Points on a hilly landscape, in no order, each with its height.
A ball rolls from a point to the lowest of its 2 nearest points, and stops where none of them is lower. Distance is the straight distance between rows; heights are no part of it.
<409>: [-9  9  4  6 -3 -1  6 22 20  7  9 16  5 14 -2 19  1 23 -2  3  5 16 19]  (h 5.91)
<141>: [ -7 -11 -10   4  -2  -5  -5  11 -14  -3  12   4 -13  19   9  -5   4  19
   1  12   1  28  11]  (h 5.07)
<491>: [ 15  -3   0  12 -21   6 -15 -10 -22 -20  -5 -18 -16   2  -2  -2   6  -4
   5  -2  -4  -2  -5]  (h 2.48)
<41>: [-18   6   9   8  17  19  -2  -9  15  21  -4  19 -14  -4   9  21   0   6
 -12   4  -4  12   9]  (h 0.67)
<160>: [ -1  -3  -5  -7  13 -19  -3  -2   0   1   5   0  11  -5   2 -12  -6   6
   0  -5  -3  14  13]  (h 1.03)
<743>: [-10  27   1  17  15 -18  -8  14   0   3  -1  10   3  28  -5  -5   3  20
  17  11  11   0  10]  (h 6.28)
<662>: [ -9   0   7   7  -6   2  -6   7  -7   4  10   7 -11  12  10  13   7   7
  -5  21   8  24   8]  (h 5.40)
<932>: [ -1 -10  -3  -7   7  -4  14  17  11   8   9   8   5   6 -10  -9  -9   7
  -1   5   2   6  -4]  (h 6.62)
<81>: [ -6  -7  -7 -14  -7 -22  -8   6   4   9  19  -1   4  -5   2 -13   1  11
  -5  -1   1   8  14]  (h 1.52)
<6>: [ 11 -12  -4   6  -6   7  -8  -1 -30 -23  -7  -8 -18  20  14   4   3   0
   5   1  -8  24  -3]  (h 4.06)
<908>: [ -2 -13   1  -8 -10   9   3  -2   4   4   6  -9  -9 -14  13  16  -1 -14
  -5   0 -10 -20   5]  (h 7.20)
<562>: [ 21  -9   0   3 -20  13   2   6 -24 -19  -2   2  -6   2 -10   8   5   0
 -12   7   5   1  -4]  (h 0.80)
<823>: [-24   1   8 -10  12  13  -5  -6   1  11  -3  11  -2  -4  34  25  11 -15
 -21  -2  -4  -9  -2]  (h 1.63)
<16>: [ 15  -7 -15 -10 -10 -12   6   3  -7  -9  15   9  10  10 -15 -24  -6   7
 -11  -4   2   2  -7]  (h 7.00)
<472>: [ 16 -10 -14 -14 -23 -20   9 -14 -18  -8  16   8   3  -5  -3 -28 -14   6
 -11 -13  -4  -6   0]  (h 7.18)
<759>: [ 15  -9  -5 -13 -20  -1  12  23  -1  -3  13  11  -1  -8 -17   4   3 -11
 -23   2   9 -12  -6]  (h 6.63)
<196>: [ -3  -7 -12   1  10   7  -4 -13 -10 -15  -9 -20  -3  -2   7 -15   0  -1
  29 -10 -14   2  -4]  (h 3.51)
<119>: [-25   8   3 -11   2   1 -23 -13  -5  16   6  23 -10  -8  20   5  15  -4
 -22   6   3  15  14]  (h 6.09)
<268>: [  5  -5 -24 -10   4   5  17 -10  -4 -16  -3  -9  14  -1  -7 -28  -1 -13
  20  -9  -7 -12 -24]  (h 2.52)
<936>: [ 16   5   2   9  -2   7  -2   6 -12 -17  -9  -3  -3  11  -5   8  -2   1
   4   9   0   5  -4]  (h 1.57)
<292>: [ -7  -9   8   0  -7  19   5  12  -8  10  -7 -19 -10 -18 -10   4  10 -12
  13  13   7  -8 -19]  (h 6.98)
<191>: [-16  -5   3  -9  -6  -2 -14  -8 -10  13  11   8 -15   0  31  16  14  -8
 -21   2  -2   7   7]  (h 5.84)
<305>: [  8   4  -1  -2  17 -19   1   1  20  -5  -8  12  19  -4  -1   9 -15   2
  -7 -21  -7  -3  19]  (h 5.00)
<132>: [  4  25   4  15  -4 -20  -4  13  -5  -9  -6   8   5  28  -7   1   7  17
  10  16  10  -4   4]  (h 6.12)
<138>: [ 16 -16  -7  -9 -11   8   8  26 -16  -6   7   1   1  -3 -26  -9   3  -4
 -10   9   9  -3 -15]  (h 6.73)
<381>: [  0  -8 -19  -3   1   7   5 -20  -9 -23  -5 -13   4  -6   5 -20   7 -11
  34 -13 -13 -11 -17]  (h 3.00)
<330>: [-18  14  12 -11   3  -7 -16 -16   0  11  -4   0  -3 -16  28   4   9 -14
 -13 -10   7   3   7]  (h 1.53)
<628>: [  9   7  -6  -9  -2 -20 -17 -13 -12 -17  -7 -11   1  -8   6 -19  -9   1
   2 -13  -5   6  14]  (h 5.01)
<349>: [ 12  -1 -13   1  -9 -10 -15 -23 -18 -17  -4 -19  -5  -4   3 -22  -2   1
  11 -16 -12  -5   5]  (h 4.56)
<347>: [-16 -13   8 -11   9  17  21   1   6  15  -1   5   2  -9  15  18   6 -19
  -7   6   5 -15 -13]  (h 6.72)
<125>: [ 20   4   2  -2  -8   9  10 -11   5 -14  -9  -8  15 -11 -15  -6  -5  -8
  11 -17  -5 -20 -20]  (h 3.40)
<670>: [ 10  -8 -12   2  -6  15   7  13 -17  -9  -2 -10  -4   1 -18 -17   6 -10
   0  10   7  -7 -17]  (h 6.93)
<971>: [-17  -7  -1   1   3  13   1  12  19  25  16  24  -5   1  -3  15   1  16
 -11   6   5   8   9]  (h 6.29)
<197>: [  2 -14   6  -9 -18  16   9  12  -3   8  -1 -17  -9 -23  -1  11   7 -21
   0   2  -3 -19  -9]  (h 7.09)
<120>: [  6   7   9  17  15   7   5  10  -1  -4 -19  -8  -4  14  -7  10  -9   4
  16  10   5   0  -7]  (h 2.38)
<756>: [ 16  -7 -13  -2   3  -1   6  17  -2  -9  15   8   6  13 -18 -14  -9  12
   0   4  -1  10   2]  (h 6.81)
<359>: [ -9  -6   5  -2  -7  -8  -4   7  -4  -1   8  12  -1   7  21  24  14  -2
 -17   9   0  14   9]  (h 5.60)
<90>: [ -2 -12  -5 -14 -13  -9  -2 -10  -3   8  12 -11 -18 -16  18  -9 -13  -1
   2 -10 -14  -4  18]  (h 7.53)
<552>: [-13  12  10   9   2   3  -4   1  24  27  -1  11   1  -2  -9  16   5   5
 -14  12   6  -8   7]  (h 4.01)
<845>: [  4 -13  -9  -7  10   8  13  29  29   8   6  13  -3  -3 -14  15 -11  -1
 -17  -9   2 -14   0]  (h 6.48)
<93>: [ 13  -3   3  10  -8  -3 -22 -10 -18 -18 -10 -15 -18  13  10   3   0  -1
  10  -4  -9  14  -1]  (h 3.37)
<549>: [  8   7   9   3   8   2   6  -6  10  -6 -22 -13  19  -5 -11   3  -2  -7
  16  -1  -5 -13 -15]  (h 2.94)
<325>: [ 10  -1   6  -5 -19 -13  -4  -6 -12 -10  -2  -4   6   1   7   5   8 -16
 -11   6  -4  -9  -2]  (h 2.67)
<121>: [ 21  10  -9  16  10   5   7   5   2 -12  -4   3  14  12 -22 -14 -15   8
   5 -11   1  -3  -4]  (h 5.74)
<257>: [-19   7   7  -9   1 -19 -20 -14   5  10   2  -3   4 -17  14  -6  10  -4
  -7  -3   4   9  13]  (h 1.93)
<476>: [ 12  -6  -8  -2 -20   3  -3 -22 -13 -16  -2 -18  -4 -12   4 -18  -6  -1
  15 -17 -16 -18  -2]  (h 4.11)
<680>: [ -2   5  10  14  16  15   2  -2   6   9 -12 -14  -6  -2  -5   6  -7   2
  18   6   0   5  -6]  (h 3.09)
<453>: [ -2  10  15   7  -8   2  -3  16  16  20   6   1   1   2 -13   9   6   2
  -7  20  16  -8  -1]  (h 3.60)
<226>: [-13  -7  12  -6  -1  21   7  -4  -2  12   0  -5 -11 -12   6  13  12 -15
   0  11   5   0 -15]  (h 6.83)
<507>: [-25   8   5 -11   9  -4 -14 -18   2   9  -6  13   4 -10  39  10  14 -17
 -21  -8   2  -9   4]  (h 1.90)
<730>: [ -1  -7   0  -7  12   3  19  31  27  20   4   6  -3   6 -24   4  -8   4
  -4   7  13   4 -14]  (h 6.47)
<970>: [-12 -12   2  -4  11  13  16  22  25  25  10   9  -1  -2  -9  10  -5   0
 -10   7   9  -3  -1]  (h 6.39)
<630>: [ 15 -10  -9 -15  -5   1  17  23  17   0  11  14   1   0 -18   4 -11 -10
 -25 -11   4 -14 -11]  (h 6.56)
<159>: [-13  14   8   9   5  -4   0  12   4  12  10  14  -2  16   2   9   3  17
   5  18   8  20   7]  (h 5.68)
<34>: [  6 -21  -1 -19   2  14  29  14   6  -1  -4   4   2 -12  -4   4 -10 -18
  -3 -13  -4 -15 -16]  (h 6.50)
<766>: [ -6 -13   5 -10  16   6  26   2  20  12  -6   2  11  -8   4   8  -8 -14
  -2  -7  -2  -9 -12]  (h 6.60)
<46>: [  3  12   2   9  -1 -14   3  13  -1 -10   0   8   8  22  -2   5   4   9
   2  16   5  15   9]  (h 5.95)
<513>: [  6   5   0  -3   3 -20 -12  -3  13   1   1  -8  11  -6  -7 -10 -11   5
   4  -8  -6   0  18]  (h 1.65)
<555>: [ 26   5  -9  11   7  13  15 -10 -10 -17   7   2  12   2  -9 -16 -17  10
  -6 -22   4  -1 -12]  (h 6.05)
<728>: [ 14   3  -7  -3 -18   8   8 -26  -5 -21  -3 -10   2 -20  -3 -11  -9  -4
  22 -24 -11 -19 -16]  (h 3.76)
<833>: [ -8  -4  -1   1  18   4  11  -6 -12 -17 -12  -3  10  12  12  -3   8  -8
  16  10   3   8 -16]  (h 7.69)
<387>: [ -3  -8 -13   7   2  17   8   6 -21 -12  -6 -15  -4   6  -4  -8  14 -10
  18  13   6  -4 -14]  (h 7.26)
<885>: [ 25  12  -1  10   3  -6  -6  -3   3 -15   5   7  14   7 -16  -9 -18  18
  -4 -22  -6   2  10]  (h 5.42)
<520>: [ -5   6  16  -2  -6  -9  -5  -7  -1  10  -1  -6   4   2  11  13  13 -13
  -9  14   1  -3  -2]  (h 3.05)
<314>: [-12  25  15  23  18  -7  -1   6   6  18  -6   9  -6  18  -5   2  -2  20
  18  11  13  -3   0]  (h 6.61)
<882>: [ 16  16   3   3   6 -18  -5  -4  12 -18  -7   9  15   2  -4   4 -15  11
  -6 -22  -5   6  18]  (h 5.20)
<969>: [ -6  17   3  10  18  -8 -20 -13   5  -2 -24 -24   2  -2   2 -11  -6   1
  28 -10  -2   2   5]  (h 2.97)
<581>: [ -3 -20  -7 -11 -17   0   1   1   2   9  13  -8 -17 -14   7   1  -3  -3
 -10   4  -6 -12  12]  (h 7.34)
<385>: [ 11 -13  -5 -16 -25 -18   3 -14 -14  -5  11  -7  -8 -10   8 -22 -13  -2
   0  -8 -10 -11   9]  (h 7.37)
<981>: [ 13  -1 -19   9  -2   9   7 -11  -7 -16  -7 -12   6   4 -18 -25   1  -3
  14  -7  -4 -15 -11]  (h 3.18)
<742>: [ -8  -2  -7   4   6  12   6  -7 -11 -21 -12  -8   5   0   6   1  17 -15
  29   5  -2   0 -27]  (h 7.54)
<534>: [ -9  -1   9   2  20   5  10 -10  15   8 -15 -10   8  -8  -5  -2  -4  -3
  20  -1  -4   1 -11]  (h 2.24)
<644>: [ 12  -7  -1  -3 -34 -16  -5 -14 -26 -12  -3  -1  -2   1   2   0   8  -7
 -21   2  -2  -8  -6]  (h 2.25)
<391>: [-20   8   6   0  14  -9  -3   4  35  24  -3  16  15  -4   1  16   2   7
 -17  -6   1 -11  10]  (h 4.38)
<591>: [-20  13   7  -4  -3 -11 -18  -8  11  22  13   7   5 -13   0 -12   8   7
  -6   4   8   9  18]  (h 2.35)
<1007>: [  1 -16 -10   7   7   8  -1   4 -25 -14   4  -7 -16  18   7  -4   0   8
   8  11  -2  21   2]  (h 4.58)
<108>: [ -6   7  -9   9  15   1 -10 -16  -8 -10 -17 -19   6   7   4 -14   5  -5
  26  -1  -4  -3  -2]  (h 3.57)
<784>: [ 23  -3  -2   1   3  10  22 -11  -7 -20   1   5  10  -4   2   2 -14   1
  -6 -22  -8  -1  -8]  (h 6.26)
<571>: [ 15 -16   2  -7   7  12  27   7  -2 -13  -4   4   5  -4  -2   5  -8 -10
  -1  -9  -4   3 -11]  (h 6.41)
<272>: [ -5  24  23  23  18  -3   1  -2  13  19 -20   1  -8   8  -7  12  -5  10
  15   6   9  -9  -5]  (h 7.07)
<653>: [  4  16   7   3  10 -18 -16 -10  11   4 -15 -21  13  -7  -8 -10 -10   1
  15  -7  -7  -5  12]  (h 2.32)
<289>: [-16   6   7   6  12  12 -12   3  10   9   2  15 -11   7  25  30   6  -2
 -21   3  -4   0   7]  (h 1.20)
<906>: [-21   9  -2   1   7  -1   0  11  24  25  11  17   3   0  -1   9   2  23
  -4  -1   6  15  17]  (h 6.11)
<643>: [ 16  -3 -18  13 -12  14  -9 -12 -21 -23  -1 -15  -6   2 -16 -19   3   4
   8  -7  -4 -12 -11]  (h 3.42)
<467>: [ -5 -11  -4  -8 -18 -12  -5  14   7  17  24   0   0   3  -7  -5   7  11
  -5  14   0  11   9]  (h 1.83)
<285>: [-21  17   8  -8   7   8 -20 -15   3  14  -2  26 -11  -6  10  -6   7   3
 -10   4   6  26  11]  (h 6.30)
<339>: [ 20  -7   3   6 -30   0 -12  -5 -22 -15   5  -2 -17   0  -8  12   5   0
 -16   1   0  -3   3]  (h 1.51)
<835>: [-21  15  12   1  20   6 -11 -12  -3  11 -11   7  -3   0  16  -2   0   2
   3   1   4  24   1]  (h 6.57)
<425>: [ -1   0  11   3 -15  -2  -3  11   6   8   9  -2   0  -1  -4  16  11 -13
 -12  21   6  -8   1]  (h 3.31)
<151>: [ -4   3   2   0  18 -11   5   5  26  14  -4  11  12  -5  -1  15 -11  11
  -4  -9  -3   2  14]  (h 4.72)
<603>: [-13   9   3   3 -10 -12 -14   5   4  20  14  -3   2   3  -7 -10   8  13
   1  21   8   9  14]  (h 2.33)

Where does a ball stop that starts at each point below?
<349> -> <534>
<314> -> <662>
<197> -> <562>
<571> -> <562>
<305> -> <562>

Call two points neighbours if one is among the 2 nearest of the other. Go from one point of each pair to the other, from neighbour to neighbour, staying as low as possible. Name the highest point that can't be avoided.
<330> and <268> -> <108>
<41> and <160> -> <591>
<534> and <562> -> <680>
<491> and <268> -> <643>
<41> and <330> -> <507>
